Points on a hilly landscape, in no order, each with its height.
From any point a ball rolls to the lowest of the 6 points nearest to it. It stops when none of these is lower. Distance is the straight distance between rows; heights are no part of it.
bupu height 258: [11 12  5  0 10 19  1  2 -6 20 18]
nal height 323: [ -1  -4 -20 -29   8 -16   1  -1   2 -16  -3]
Mudev height 504: [ 13  -8  23  29 -36 -23   3 -21   8 -30 -13]
nit height 463: [  8  -8 -18 -20  10 -15   3   5  -2   6   0]
beba height 315: [  8  12   2  18 -35  13   6  -4   5  -4   7]
Demeb height 690: [ -4   5 -11  -4 -17  -7  -4 -17  16 -10  -7]
Sokal height 442: [  7   8  13  -5  -9   6 -10  -2  -3  22  15]
Dosi height 229: [  2  -2  -3   8  23  15  11  18 -18  17   5]
lodap height 27: [ -3  12   5  21   9  31   3   2 -14  11   9]
lumeg height 415: [ -6 -12  15   3 -14 -21 -13 -19  20 -22 -19]
puz height 479: [  6  -9  37  23 -29 -10  -9 -13   7  -4  -6]
mamo height 80: [ -8   6 -25 -20   1   0   2  -8  16 -33 -16]
fim height 300: [ -5 -17 -18   7  27   0  18  33 -16   5 -11]
tuvep height 285: [ -3   7 -19 -25   2 -14 -11 -10  21 -35 -17]
gove height 287: [ -7   4 -27 -31   6  -8  -2  -2   7 -25 -11]
keke height 112: [  2  18   8  14  -5  38  -1   1 -13   9  17]
Nipoz height 451: [ -5  -4 -21 -20   5 -13   6   0   2  -2  -3]
gup height 495: [  5  -3  17  20 -28 -25  -5 -17  17 -27 -14]
bobe height 533: [ -4   9  -7   5 -20  12   4  -6   7   0  -3]
simin height 306: [-11  -8 -28 -20  15   2  11   5   0 -20 -15]
Puza height 40: [ -8 -12   6 -18   2 -28 -15 -14  10  -9 -10]
Muk height 51: [ -6  -1  -8 -32  13 -25 -12  -8  12 -26 -10]
gal height 408: [-10  -9  14  -7 -15 -21 -11 -21  14  -4 -12]
podir height 476: [ -6   5 -17  -8 -17  -7  -6 -12  18 -24 -10]
ziret height 328: [ 16 -11 -18  -7  16 -11   7  19  -4  15  11]
Fev height 156: [  4   9  -1   3  15  20   8   9 -11  17  13]
kulo height 515: [  0  -3  14   1 -26 -13 -13 -18  18  -5 -11]
misu height 268: [ -5  -3   6  25  36  14  11  25 -22  12   9]
Batir height 305: [  6  20  20   0  -6  18 -11  -5  -9  16  26]
bado height 308: [-11 -17  -2  20  30  -5  13  35 -20   8  -5]
zelol height 404: [-10  -1 -21  -7   1  11  10   5   0  -2 -12]
lak height 648: [ -1   1   2 -16  -4 -18  -5  -9   5  15   0]
suri height 255: [ -8 -16   4 -26  11 -32 -14 -11  15 -20 -14]
kof height 67: [ -3   2 -13  -3   1  11   7   2  -6   8  -2]
gatab height 416: [  3  15  26   8 -25   6 -12  -5   4   8  17]
Luf height 307: [ 13 -16  -2  27  35   4   9  38 -17  11   6]
ruz height 497: [ 1  9  2 -2 -3  9  0 -2 -2 21  9]
mitid height 231: [ 13   6   0   8  25  13   4  13 -18  21  14]
lipu height 499: [  7  -6  25  22 -40 -13  -4 -16  11 -15  -6]
bula height 294: [-17 -16 -11  11  25   1  18  29 -22  -1 -14]
ker height 326: [  1  17   9   4 -21  14  -1  -8   1   7  12]
vosav height 269: [ 12  -9 -10   0  25   3  11  22 -17  17   7]
Runi height 478: [  1  -1  29   1 -19  -6 -16 -11  13   9   4]
givek height 607: [ -6   1  -9 -20  -8 -15  -7  -8  10  -4  -5]
sude height 264: [-16  -5  -1  19  26  12  12  22 -19  15  -9]
lod height 179: [ -2  18   4  11 -12  30   4   0  -1   4  11]
ramaf height 712: [  1   4  -3 -14  -4  -4  -1  -6   3  11   1]
puduk height 130: [  9  17  12  11  12  40  -3   1 -18   6  31]
rav height 458: [  0 -20  28  23 -23 -12  -8 -23  12 -18 -21]
dogus height 325: [ -2 -12 -20  -7  19  -3  17  23  -9   8  -5]
temon height 640: [  4   2   4 -11  -2  -8  -3  -6   1  18   6]
todof height 201: [ 14   7   7   9  26  28  -3   3 -19  14  32]
kod height 566: [  1   8  -2  -1 -17   5   1 -10   9   7   4]

For each start below, name the point where the ball stops.
mitid => lodap
Batir => lodap
nit => Puza
bupu => lodap
puz => Puza
gup => Puza
kulo => Puza
